Each row is a point on a landscape with many peaks, with its height.
A climber steps from a point to the highest of its 2 nearest points, and stops where none of them is higher. Distance is the straight distance between rows; heights are no part of it.
Nonom h=461: [ 3.84 -0.69 -1.88  1.53  1.43 -3.24  0.31  1.22  1.18 -0.18  0.34  0.31
  2.07  2.80 -2.63 -0.57 -0.73 -1.60  1.85  3.08  0.62 -0.63 -3.41  1.37]
Zomun h=424: [ 0.92 -1.61  1.72  1.33 -1.09 -1.89 -0.81 -4.37  1.84 -1.93  1.91  0.03
 -0.42 -2.88 -1.96 -0.38 -2.56 -0.69  0.50  0.44 -1.51 -2.04 -0.06  1.62]
febez h=453: [ 0.46  2.20 -2.12 -0.57  0.50 -0.92 -1.81 -0.58 -1.29 -1.41  0.07  0.47
 -2.58 -0.49 -0.97  0.82  1.00 -6.10  0.69  0.34 -1.95 -0.17 -4.03 -0.27]
lipur h=421: [-0.38  1.20 -2.62 -0.61 -0.74  1.14 -0.05 -0.60 -0.39  1.73 -0.28  2.01
  0.23  1.04  0.79  0.57 -0.37 -2.39  0.36  1.75 -1.21 -0.01 -2.15  1.32]
Zur h=447: [-3.39 -2.21 -0.41  0.76  1.35  0.76 -2.01 -0.34  0.32  0.44  1.24 -1.16
 -1.64 -1.32 -2.70  0.32 -2.01 -2.28 -1.98  1.23 -1.23 -4.66 -0.89  0.25]
bigi h=184: [-1.42  3.02  0.55 -1.90 -1.53 -1.60 -0.24 -0.52  0.10 -1.86  1.07  0.18
 -0.51 -2.22  1.56  1.85  0.52  0.92 -1.42 -3.92 -1.17 -0.91 -0.39 -0.03]
pudon h=378: [-2.32 -3.23 -0.91  2.09 -0.15 -0.60 -0.33  0.35  2.64  3.35  0.47 -1.12
  1.39  1.52 -0.52  0.54 -1.68  1.64 -0.88  0.25 -3.67 -1.60  0.46  1.12]
Rom h=144: [ 0.78 -2.20  5.92 -2.21 -2.26 -1.26  0.61 -1.34  0.24 -2.38  1.35 -0.80
 -1.45 -1.26 -0.13  0.15 -1.09  2.27 -0.88 -1.74  0.60  0.96  3.26  1.00]
fak h=474: [ 1.64 -0.84 -0.54 -0.78  2.44 -0.35 -0.63  2.13 -0.86 -0.45 -2.30 -0.03
 -0.71  0.82  0.11  0.89  2.08 -0.79  0.24  1.38  1.81  0.40  0.21 -1.57]
tez h=505: [-1.03  0.25 -0.60  0.21  2.40  0.91 -0.42 -1.25 -1.04 -0.37  0.09  1.15
 -3.04  0.01 -0.09  0.23  1.61 -4.14  0.58 -0.22 -0.77  0.95 -2.42 -0.63]
lata h=316: [-2.05  4.00  0.72 -1.81 -0.96 -0.81  1.64 -1.13 -0.31  0.82 -0.97  0.45
 -2.68  2.01  1.46 -1.62 -2.10 -0.27  0.62 -2.35  1.56  1.70 -1.88  0.11]
Rabet h=519: [ 2.69  1.22 -0.10  2.14  0.58 -5.29 -0.90  0.75  1.55 -0.53  0.24 -0.94
  1.05  0.71 -3.19 -0.09 -0.07 -1.13  1.33  1.24  1.25 -0.28 -1.66  0.41]
tukan h=166: [-0.01  2.59  2.34 -1.03 -3.18 -1.30  0.76 -1.30  1.48 -1.16  2.09  0.20
 -2.69 -1.49  1.40  2.14  0.00  1.85  0.06 -2.27 -1.95  1.86 -0.25  0.00]
gan h=155: [-0.46 -0.66  3.22 -1.49 -0.96 -1.39  0.85 -2.03  1.91 -1.91 -0.09  0.25
 -4.24 -0.99  1.26  1.33  0.63  1.15 -0.45 -3.59 -2.53  2.66 -1.50 -0.76]
puru h=580: [-1.12  4.13  1.32 -1.71 -2.45  0.43 -0.15 -1.82 -0.90 -1.55  1.81  0.99
 -0.73 -1.67  0.92 -0.25 -2.44 -1.00  0.00 -0.62  1.75 -1.15 -0.07  0.73]
bip h=515: [-2.18 -1.26  0.58 -0.85 -0.50  0.20 -0.06 -0.53  1.25 -0.61  2.09  0.56
 -0.49 -1.12  0.01  0.46 -1.30 -0.49 -0.86  1.31 -1.09 -3.91 -0.64  1.31]
Pilob h=17: [-0.30 -0.61  0.32  5.40 -0.65  2.29 -0.03 -4.27  0.89 -0.75  1.90 -0.13
 -1.45 -2.38 -1.84 -0.46 -0.23 -1.89  1.74  1.16 -1.61  0.80 -1.03  0.81]
zike h=112: [ 0.47 -0.63  1.09 -0.09  0.37 -0.27  0.95  1.94  1.13 -2.70  3.05 -1.13
  2.42  0.71  0.47  0.09  1.95  2.17  1.50  1.23  1.50 -1.06  0.51  2.07]
pagod h=416: [-1.13 -0.93  0.30  0.98 -0.82 -2.36 -0.45  1.34 -0.68  0.86  0.42 -2.47
 -4.07  0.94 -1.78  0.20  2.68  0.60  1.71 -0.38  0.87  3.15  1.78 -1.49]
fedu h=83: [ 0.70 -1.42  0.87 -2.25  0.41 -0.02 -2.10  3.04  0.34 -2.88  0.22  0.39
  0.54  1.03 -0.22  0.21  2.46 -0.18 -0.91  1.65  2.21 -3.71  1.72  0.10]
gelel h=304: [-1.75 -2.33 -1.52  1.72  2.61  5.14  0.01 -2.01 -0.17  2.98 -2.22  1.65
  0.21  1.53  2.60 -0.95 -1.16  0.15 -0.58 -0.02  0.10  1.34 -0.15 -1.09]
kupu h=518: [ 1.08 -1.14  0.07 -1.13  1.23 -1.21 -1.91  1.68 -1.58  0.30 -3.97  1.16
 -2.19  1.70 -0.14 -1.09 -0.11 -2.40 -1.15  0.25  1.81 -0.51  0.83 -2.89]
nesiz h=438: [ 3.23 -0.49 -1.40  0.52 -0.42 -2.21 -0.67  2.58 -0.76  0.01 -0.97  0.75
 -1.66  0.55 -1.73  0.70  1.13 -0.96  2.05  2.26  0.80  2.38  0.14 -0.57]
kazer h=559: [-3.58 -0.55 -0.49  1.06  3.98  1.52  0.08 -1.25 -0.98  0.55  0.43 -1.48
 -2.46  0.94 -2.13 -1.28 -0.83 -3.45  0.05  0.37  0.98 -0.10 -2.01 -0.51]
gad h=427: [-1.60 -3.04  2.37 -0.71  3.54  0.91  1.29 -2.29 -0.58 -0.22  0.12 -1.01
  2.42 -1.52 -0.42 -0.55 -1.84  2.92 -2.34 -3.18 -1.18 -2.58 -1.53 -1.82]
Vibub h=318: [ 5.84 -0.53 -2.11  3.04  0.79 -1.61 -0.09 -0.62  0.04  1.26 -1.80  0.80
  3.10 -0.89 -2.04 -0.07 -0.03 -0.51  1.74  2.04 -1.44  1.74 -0.67 -0.70]
bokez h=425: [ 0.93  2.48 -1.79  0.71  2.94  1.20  0.49  2.55  0.09  0.22 -1.39 -1.37
  5.73  1.32  0.76 -1.33  2.88  2.83 -0.21 -0.52  1.48 -0.47  0.17  0.06]
Nok h=355: [ 2.37  2.94 -3.27 -0.82  0.46  2.24 -0.15  0.77  0.63  0.23 -1.65  0.24
  5.62 -0.36  2.63  0.36  2.20  2.76  0.07 -0.68  0.28 -1.35  0.01  0.03]
poni h=432: [-1.63  0.40  0.29 -1.20 -0.37 -1.12  0.23  1.34 -2.71  1.25 -2.07 -1.05
 -4.71  1.07  0.29 -0.14  3.12  0.60  0.47 -1.68  0.51  3.84  2.31 -3.16]
tul h=345: [-2.73  4.29 -2.90 -0.47 -0.90  0.94  0.62  0.82 -1.09  2.59 -1.99  0.28
 -1.62  0.57  1.00  0.15  0.15 -1.34  0.15 -1.32 -0.15  1.36 -0.74 -1.22]
ronip h=466: [-0.47  0.75 -0.93 -2.49 -0.55  0.31  0.81  2.43 -2.45  1.73 -2.38  1.33
 -3.25  2.42  2.65  0.04  2.62  1.09  0.05 -0.76  0.11  2.68  0.42 -1.82]
rud h=490: [-0.96 -1.90  2.29  0.51 -1.26  3.11  1.37 -2.84 -1.64  1.80 -2.35 -0.17
 -0.35  0.14  2.00 -2.36 -2.32  1.81 -1.65 -1.26  0.58  3.64  2.99 -1.70]
sos h=250: [ 0.29  1.18 -1.09 -3.59  1.46  1.29  0.24  0.97 -0.13  0.00 -1.70  0.87
  2.52 -0.62  3.50  1.77  0.87  3.71 -2.98 -3.24 -2.32 -1.16 -0.48 -0.55]
pagu h=660: [-3.21 -0.63  0.25 -1.54 -2.91  1.17  1.22  0.74  1.75 -0.05  3.87  0.26
  0.13 -0.43  1.16  1.58  0.61  0.36 -0.19  1.45 -1.42 -1.79  0.59  2.79]
kisa h=441: [-1.46  1.62 -0.27  0.58 -1.25  3.70  1.81 -2.19 -0.75  3.20 -1.30  0.78
  1.65 -0.43  2.41 -1.59 -2.36  3.11 -0.81 -2.04  0.23  2.23  2.48 -0.52]
naru h=339: [ 0.59  2.62 -0.98  3.00 -3.02  1.58  0.02 -2.64  1.94 -0.51  4.00 -1.06
  2.34 -2.91 -1.94  0.58 -1.03 -0.82  1.24  2.41 -0.98 -0.76 -0.27  2.51]
Runuk h=348: [ 1.02  1.07 -0.63  0.16  0.23  0.25 -0.65 -0.08 -0.82 -0.11 -1.91 -0.62
  2.69 -3.71  0.05 -0.75 -0.46  1.83 -1.19 -2.29  1.31 -2.01  3.17 -0.94]
Lam h=436: [-0.09 -0.46 -0.34  0.56 -1.90 -2.92 -1.65  2.88 -1.07  0.35  1.26 -0.72
 -5.61  0.06 -2.53  0.57  0.55 -4.92  1.89  2.41  0.46  0.49 -0.08  0.44]
gol h=310: [ 1.45  2.04 -1.79 -1.09 -0.51  2.99 -1.73  2.16 -1.50  1.38 -2.45  0.89
  2.59 -2.11  1.88  0.46  0.25  0.52 -1.90 -0.72  1.69 -2.18  3.56 -0.49]
Roruk h=477: [ 1.39 -0.80  2.60  0.26  0.14 -0.96  0.10 -3.00  0.91 -4.30  1.29  0.90
  2.41 -2.85 -0.41 -0.26 -0.88  1.01 -0.34 -1.23 -0.57 -1.83 -0.94  1.06]
sir h=97: [ 0.09  0.76  0.43 -1.45  0.39 -0.49 -1.36  2.92 -0.25 -5.00  1.91 -0.76
  2.05  0.42  1.35  0.62  2.65  1.14  0.43  0.00  2.19 -1.96 -0.01  0.29]
lufet h=472: [-1.94  0.60 -0.35 -0.51 -0.39  0.01 -0.09  3.31 -0.70  2.16 -0.57 -1.84
 -0.65  1.74  0.66 -0.87  0.28  0.92 -0.66 -0.31  2.92  0.52  3.54  0.48]
zusod h=149: [ 0.50 -3.10  5.26 -2.19 -1.47 -2.86  0.16 -2.44  0.91 -3.01  0.24 -0.34
 -3.37 -0.75 -0.05  0.33  0.38  1.25 -0.98 -2.39 -0.92  1.53  0.66 -1.04]
sidi h=322: [-2.94 -3.90  1.71 -2.85  2.51  1.39 -0.30  0.15 -0.11  0.23 -1.72  1.14
 -3.24  0.88  1.14  1.18  1.28 -0.24 -3.34 -1.06 -3.03 -1.53 -1.50 -2.22]
nog h=337: [ 2.55 -0.48 -1.60  1.73  1.21 -1.28  0.52 -0.70 -0.10 -0.59 -0.69 -0.13
  2.30 -1.40 -0.69  0.33  1.08  0.85  1.43 -0.12 -0.42  1.57 -0.69 -0.83]
Sori h=330: [-1.95 -0.29 -2.62  1.96  2.48  3.02  0.77 -1.35  0.18  4.14 -2.63 -0.45
  0.61  0.47  0.69  0.59 -0.15  1.70 -1.68 -0.54 -2.26  0.92 -1.40 -0.87]
foman h=379: [-0.93  1.03  1.01  0.92 -3.06  0.54 -0.60 -4.64  1.56 -2.57  4.49 -0.54
  1.54 -3.65 -1.52  1.45 -1.81 -0.38  0.95  1.01 -1.57 -2.62 -0.64  2.13]
Vimi h=489: [-0.08 -3.27  4.20  1.54 -0.14  0.33  1.33 -2.72  0.50 -0.63 -0.58 -1.30
  0.94 -2.28 -0.19 -1.03 -1.63  3.29 -1.66 -3.12 -0.12  1.26  2.50 -0.35]
dogu h=420: [-2.33  0.47  0.48 -3.05 -0.21  0.59  1.10 -1.78  0.20 -0.19 -0.51  2.94
 -0.98 -0.02  3.30  0.47 -0.70 -0.14 -0.85 -1.57 -1.37  0.22 -1.81  0.14]
nud h=303: [-2.60 -3.98  0.76 -3.95  1.83 -0.43  0.96  0.41  0.58  2.01 -2.46 -0.83
 -0.93  1.96  1.14  0.55 -0.21  1.33 -3.06 -2.80 -2.69 -0.91 -0.51 -1.93]
zorep h=409: [ 3.09 -1.89 -2.46  2.45  0.74 -0.84  0.67 -0.16  2.16  1.79  0.77 -0.17
  3.00  1.97 -1.63 -0.02  0.55  0.70  3.14  3.92 -1.51  1.02 -3.02  1.94]
Feneb h=25: [ 1.37 -0.54 -2.49  3.56 -1.24  2.35 -0.84  0.80 -1.06  1.75  0.24 -0.11
  1.23 -1.02 -0.69 -0.07  0.41 -2.96  2.87  4.30 -0.05  1.08  1.86  1.46]
kefas h=553: [-0.71  0.97  1.24  2.18  3.48 -1.17 -0.63  0.95 -0.24 -2.83  0.61 -2.85
  1.85 -0.13 -2.36 -1.69 -0.54 -0.41  0.81 -0.73  4.35 -1.28  0.63 -0.32]
lasuf h=398: [-1.78 -2.23  1.41  0.73  3.80  1.25  0.60 -0.37 -0.65 -1.77  0.79 -2.88
  3.36 -1.46 -1.48 -0.71  0.11  2.42 -1.95 -1.53  0.98 -2.19 -0.48 -1.04]
rut h=309: [ 1.08  2.91 -3.16  4.40 -1.16  0.39 -0.03 -0.96  1.16  1.42  2.04 -1.48
  2.66 -1.40 -2.21  0.55 -1.08 -1.50  2.34  1.45 -0.49  0.19 -0.64  2.74]
neta h=321: [-1.96 -2.30  0.61 -0.35  2.73  2.81  0.61 -3.02 -0.45  1.25 -1.27  0.45
 -0.70 -1.40  1.57  0.91  0.51  0.37 -2.03 -0.92 -3.02  0.55 -3.59 -1.79]
gadem h=347: [ 2.88  1.70  0.52 -1.65 -1.10 -2.38  1.01 -0.22  0.04 -2.29  1.30  2.83
 -1.02  1.94  0.28 -0.75 -0.64 -2.14  1.74  1.28  1.53  1.68 -2.56  1.80]
tumab h=462: [-0.06 -3.91  2.55  0.62  1.36  0.13  1.58 -2.60  1.12  0.86 -1.22 -1.15
  1.45 -1.66  0.03  0.26 -2.07  4.27 -2.34 -3.38 -3.33 -0.06  0.49 -0.45]
dud h=369: [ 1.12 -0.97 -0.45  1.44 -0.09 -0.48  0.43 -1.50  2.07 -0.82  1.57  0.46
  3.73 -0.38 -0.47 -0.37  0.84  0.29  1.86  2.68 -1.30  0.47 -1.67  1.40]
ket h=20: [ 0.51 -1.25 -0.01  4.30 -1.27  2.54  0.46 -2.13  0.02 -0.51  1.75  0.81
 -0.30 -2.31 -0.18 -0.38  1.39 -2.03  3.10  3.54 -0.47  1.77  1.66  0.65]
mana h=256: [-0.34  1.27  0.10  0.15 -3.57 -0.73 -0.59  0.48  0.81  1.51 -0.14 -0.03
 -1.13  0.69 -1.00 -0.43 -2.42 -0.33 -0.19  1.05  1.49 -0.54  2.51  1.53]
rume h=294: [ 0.78  1.14 -2.41 -2.59  0.97  4.46 -0.61  1.07  0.24 -0.57 -2.36  1.77
  4.45  0.76  2.28  0.08  1.89  3.05 -2.72 -0.54 -1.14 -2.37 -0.22 -0.03]
Vazir h=370: [ 1.79 -2.31  3.39 -1.43  1.48  2.43  1.45 -1.68 -0.13 -3.52  0.65  2.40
  3.71  0.99  2.15 -1.47  0.93  0.77  0.32 -0.08  1.77 -0.47 -0.17  1.20]
Fup h=422: [ 0.77  3.34  0.70 -3.33 -3.18 -1.75  0.69 -0.29  0.37 -1.37  2.65  2.07
 -1.02  0.96  1.42 -0.59 -1.79 -1.89  1.34  1.10  1.33 -0.74 -1.53  2.63]
raso h=125: [ 0.13 -0.28  2.32 -0.31 -2.20 -1.04  1.91  2.31  0.44 -2.13  3.70 -0.06
 -1.01  0.22  1.31  0.31  2.46  2.23  2.80  1.92  1.23  1.40  0.90  1.71]
zuva h=296: [ 5.52  2.17 -4.31  2.56 -1.03 -0.84 -0.47  0.96 -0.57  1.87 -1.08  1.73
  1.90 -0.37 -1.19  0.38  0.05 -1.53  2.22  2.83 -1.57  1.88 -2.29  0.62]
rame h=412: [-3.30 -3.63 -0.99  1.93  1.48  1.04 -1.41  1.78  0.61  3.06  0.60 -1.30
 -0.10 -0.26 -2.61  0.85 -1.35 -0.22 -0.98  1.70 -2.53 -3.66  0.52  0.57]
Sino h=508: [-1.51  0.38 -0.81 -1.07 -2.62  1.40  0.77  0.27  0.32  0.56  1.13  1.80
 -0.92 -0.27  2.33  1.59  0.02 -0.03  0.34  0.50 -1.96  0.77 -0.47  0.22]
zik h=405: [ 1.91 -3.49  1.01  2.13 -1.35 -3.28 -0.27  2.89 -0.55  1.34 -0.14 -1.75
 -2.59  0.70 -2.05  0.29  1.36  2.24  0.60  1.22  0.67  3.49  3.29 -1.65]
gozi h=388: [-2.06  3.83 -1.78  1.12 -0.59  1.62  1.17 -0.97  0.20  3.51 -1.12  0.03
  0.16 -1.13  1.55 -1.02 -1.46  0.74 -0.34 -3.04 -0.04  2.43 -0.46 -0.49]
Dev h=31: [ 3.32 -0.21 -4.40  1.01 -1.53  1.76 -1.38  2.88 -1.88  0.97  0.70  0.74
  1.08  0.24 -1.74 -0.25  1.22 -2.62  3.17  6.02  1.20 -0.02  0.33  1.85]
Miz h=357: [-2.29 -1.08  0.21 -2.61  3.06  2.84  0.65 -0.89 -0.62  0.08 -0.31  1.63
 -1.08  0.38  3.09  0.81  0.46 -0.41 -2.32 -1.36 -1.18 -1.53 -2.39 -1.11]
nadem h=41: [ 1.76  0.98 -2.20  0.60 -1.05  0.25 -1.21  3.19 -1.43 -1.26  2.77 -0.14
  0.67  1.22 -2.49  0.26  2.36 -4.38  2.98  5.23  0.97 -1.63 -0.66  2.22]
Memep h=282: [-0.43  2.63 -3.09  3.28 -0.99 -1.31 -0.36 -1.82  2.47  2.98  1.09 -0.99
  0.55 -0.06 -2.37  1.28 -2.00 -1.96  0.33  0.33 -3.19 -0.45 -1.34  1.95]
zubu h=423: [-2.73  2.88 -0.62 -1.36 -1.05  1.77  0.12  1.78 -1.26  2.15  0.00 -1.35
  0.04 -1.13  0.87 -1.02 -1.89  2.45 -1.42 -2.24  2.92  0.06  3.17 -0.47]
kalop h=408: [ 3.01 -0.56 -1.67 -0.54 -1.99 -3.66 -1.20  4.27 -1.90  0.49  0.88  0.45
 -4.13  1.49 -3.18  1.73  1.74 -3.08  2.68  3.31 -0.41  1.18 -1.42  0.46]
lufes h=455: [-2.74  3.33 -0.34 -0.44 -0.19  1.68  0.00 -0.35 -1.36  1.15  1.24  0.11
  0.40 -1.38  0.70 -0.79 -3.30 -0.05 -1.40 -1.25  2.00 -1.98  1.08  0.86]
kemu h=525: [-2.92 -0.30  0.03 -0.99 -1.69  0.22  1.60  3.29 -1.01  1.95 -0.47 -0.14
 -3.18  3.59  1.17  0.36  0.67  2.44  1.00  0.16  1.22  1.55  1.78 -0.35]
susad h=611: [-2.34 -0.76  1.45  2.09  4.42 -0.25  0.65 -1.19 -0.15 -0.40  0.73 -2.41
 -0.54  1.16 -2.24 -2.58 -1.41 -1.57 -0.82 -0.15  3.59 -0.68 -0.64 -0.97]
mavu h=213: [-0.86  3.65 -0.30 -3.60 -1.14 -0.41 -0.17  1.54  0.17  0.47  0.68  0.81
  1.32 -0.95  2.64  1.55 -0.94  2.69 -1.91 -3.74 -0.83 -2.21 -0.23 -0.86]
Nipe h=374: [-0.69  0.42  1.20  0.53  2.45 -0.44 -1.21  0.19 -1.14 -1.52 -1.22 -2.44
  2.54 -2.80 -0.12 -0.21  0.03  2.79 -2.47 -3.72  1.31 -1.56  1.36 -2.67]
zep h=468: [-1.42  0.48  0.39  0.40  0.00 -0.77 -1.79  0.22 -1.72 -0.64  0.84 -0.49
 -4.24  0.07 -2.95  0.76 -0.35 -5.49  0.20  0.99  0.80 -1.71  0.00  0.43]
Tuz h=315: [ 2.02 -0.83  2.03 -0.72 -0.86 -2.58  1.67 -0.34  0.67 -0.70  0.89  1.86
 -3.40  3.24 -0.66 -1.06 -1.26 -1.10  1.82  3.36  2.22  3.08 -2.61  1.69]
fepo h=298: [-2.25  4.41 -3.00  0.58  0.49 -0.75 -0.03  1.80 -0.42  0.87  0.32 -0.85
 -0.54 -1.07  0.15  1.41  2.01 -0.79  0.65 -2.43 -1.41 -0.86 -1.91 -0.25]
mik h=630: [-0.03  0.03  1.69 -1.08 -0.92 -4.27 -1.31  1.41 -0.03 -0.86  0.21 -0.75
 -0.34 -0.44 -1.47  0.17 -0.73  0.85 -0.07 -1.35  0.84 -0.29  2.31 -0.98]
situ h=566: [ 1.73 -0.56  0.34 -2.00 -0.52 -3.51 -2.37  1.61 -1.46 -0.57 -2.89  0.06
 -2.31  0.16 -1.49 -1.02 -0.72 -0.28 -1.42 -1.57  1.68  0.31  3.72 -3.15]
fem h=488: [ 0.47  2.13 -0.94  1.68  2.55  0.46 -0.41  1.17  0.04 -1.46  0.07 -1.54
  3.36  0.24 -0.22 -0.73  0.83  0.58  0.00 -0.93  2.55 -1.21  0.65  0.55]
Mure h=509: [-2.31  0.09 -1.34  0.73  0.72  1.86 -1.13 -1.13 -1.32  2.35 -0.82 -0.18
 -3.99 -0.02 -2.49 -0.14 -1.99 -6.15 -0.15  0.63  0.10 -1.01 -1.16  0.08]
nitut h=571: [ 3.21 -0.85  1.47  1.52 -0.41 -5.14 -0.67  1.29  1.66 -2.14  0.46 -1.87
 -0.36 -1.06 -2.43  1.27  0.37  0.78  0.18 -0.77  0.52  0.56  0.76 -1.12]
gode h=136: [-0.80 -1.51  4.40 -0.76 -1.64  0.17  2.54  0.88  0.59 -1.63  2.08 -1.13
 -1.31 -1.00  0.96 -0.82  0.57  2.15  1.14 -0.13  2.39  1.16  3.20  1.09]
ribe h=284: [-0.74 -2.28 -0.40 -2.77  2.45 -1.23  0.92  0.44  0.34  2.02 -2.76  0.57
 -2.01  3.60  0.76 -0.05  1.52  0.56 -1.28 -0.65 -1.32  0.69 -1.76 -2.76]
vuz h=581: [ 3.68  0.72  2.71 -1.84 -2.67 -0.50 -0.54 -2.48  0.59 -4.59  0.49  2.57
  3.22 -3.43  0.87 -0.41 -0.86  0.32  0.13 -1.80 -0.06 -1.28  0.65  0.11]
beba h=356: [-1.11  1.42  2.28 -2.42  0.81  0.64  1.83 -1.45  0.73 -0.54 -0.83  1.47
 -1.56  2.98  1.96 -1.01 -1.68 -0.70 -0.98 -1.48  0.67  2.22 -3.28 -0.51]
memot h=329: [ 0.72 -2.56  2.52 -1.81  2.31  2.51  1.25  0.73  0.13 -2.29 -0.81  0.39
  1.85  1.42  1.55 -1.00  2.24  2.52 -1.08 -0.68  1.34 -0.06  0.68  0.60]
subo h=264: [-0.69  3.51 -3.80  1.88 -0.70 -1.29 -0.43  0.95 -0.06  2.98  0.31 -1.63
 -0.72 -1.06 -0.67  2.74  0.66 -2.08  0.40 -0.63 -4.01  0.50 -1.34  0.66]
dimi h=449: [ 4.34 -0.85  1.73 -2.60 -0.34  0.49  0.21 -1.14 -0.12 -5.17  0.18  3.22
  4.23 -0.62  1.65 -1.45  0.59  0.22  0.59  0.69  0.53 -1.72  0.27  0.79]
Tupu h=394: [ 1.62  2.03 -1.76 -0.46 -0.86 -1.98 -0.59 -0.58  0.22  1.16 -0.17  1.10
 -1.39  1.80 -1.41 -0.05 -1.11 -4.45  1.17  1.58 -2.40 -0.39 -3.72  1.31]
Keb h=70: [ 0.59 -1.32  0.03 -1.78  0.35 -0.95 -1.39  2.69  0.19 -3.40  3.13  0.38
  0.77  1.01 -1.01 -0.41  1.87 -3.13  0.87  4.02  2.99 -3.94  1.07  2.17]
Kera h=358: [-2.21 -2.21 -0.03  2.30  0.14  2.15  0.92 -3.13  1.43  4.05 -2.44 -0.46
  1.17  1.33  1.50  0.45 -2.81  2.76 -1.70 -1.83 -3.30  1.02  0.04 -0.85]
vop h=520: [ 0.42 -2.84  1.86  2.50 -0.74  2.46 -0.06 -3.44 -0.47  0.05 -1.16 -0.52
 -0.40 -1.96  0.85 -1.78 -0.89  1.94 -0.80 -0.18  0.20  1.82  3.14 -1.78]
dat h=281: [ 0.66  2.95 -0.19 -1.84 -2.27 -1.80  0.76  0.71  0.03  1.04 -0.72  0.27
 -0.94  1.84  1.07 -0.32 -1.56  0.40 -0.16 -0.97  1.93  1.63  0.74  0.50]
fotog h=297: [ 2.97  1.99 -1.76 -0.87  0.06  2.27 -1.76  2.14 -0.20 -1.37 -3.63  0.81
  4.72 -0.38  2.21 -0.27  1.61  2.04 -0.98  0.64  2.81 -1.13  3.22 -0.63]
Val h=382: [-1.72 -2.37 -0.01  2.37 -0.67 -0.65  1.04 -0.93  1.16  4.15 -0.85 -0.94
 -0.94  1.65  0.54  0.29 -0.99  2.27 -0.44 -0.52 -1.98  3.32  1.04 -1.67]
lubug h=280: [-0.90 -2.57  0.38 -0.31  3.68  1.92  0.77 -0.73  0.01  1.18 -2.89  0.63
 -0.42  3.44  1.77 -1.35  0.44  0.92 -1.40 -0.24 -0.70  1.49 -0.94 -1.35]
saf h=395: [ 0.77 -4.02  0.73  3.35  0.20 -0.83 -0.34  0.20 -0.63  2.78 -1.58 -1.96
 -0.85  0.10 -1.17  0.03  1.29  2.09 -0.16 -0.54 -0.86  3.73  2.90 -2.52]
muf h=55: [ 1.91  1.42 -2.05 -1.29  0.29 -0.61 -2.12  2.76 -0.49 -3.19  1.01  0.69
  1.22  2.36 -0.61 -0.03  1.92 -2.26  1.94  3.63  2.46 -2.43 -0.98  1.84]

Where does a climber stop that starts at each point below?
raso: susad
lubug: kemu
ket: susad
gol: vop
Memep: vuz
Vibub: mik
mavu: susad
subo: vop
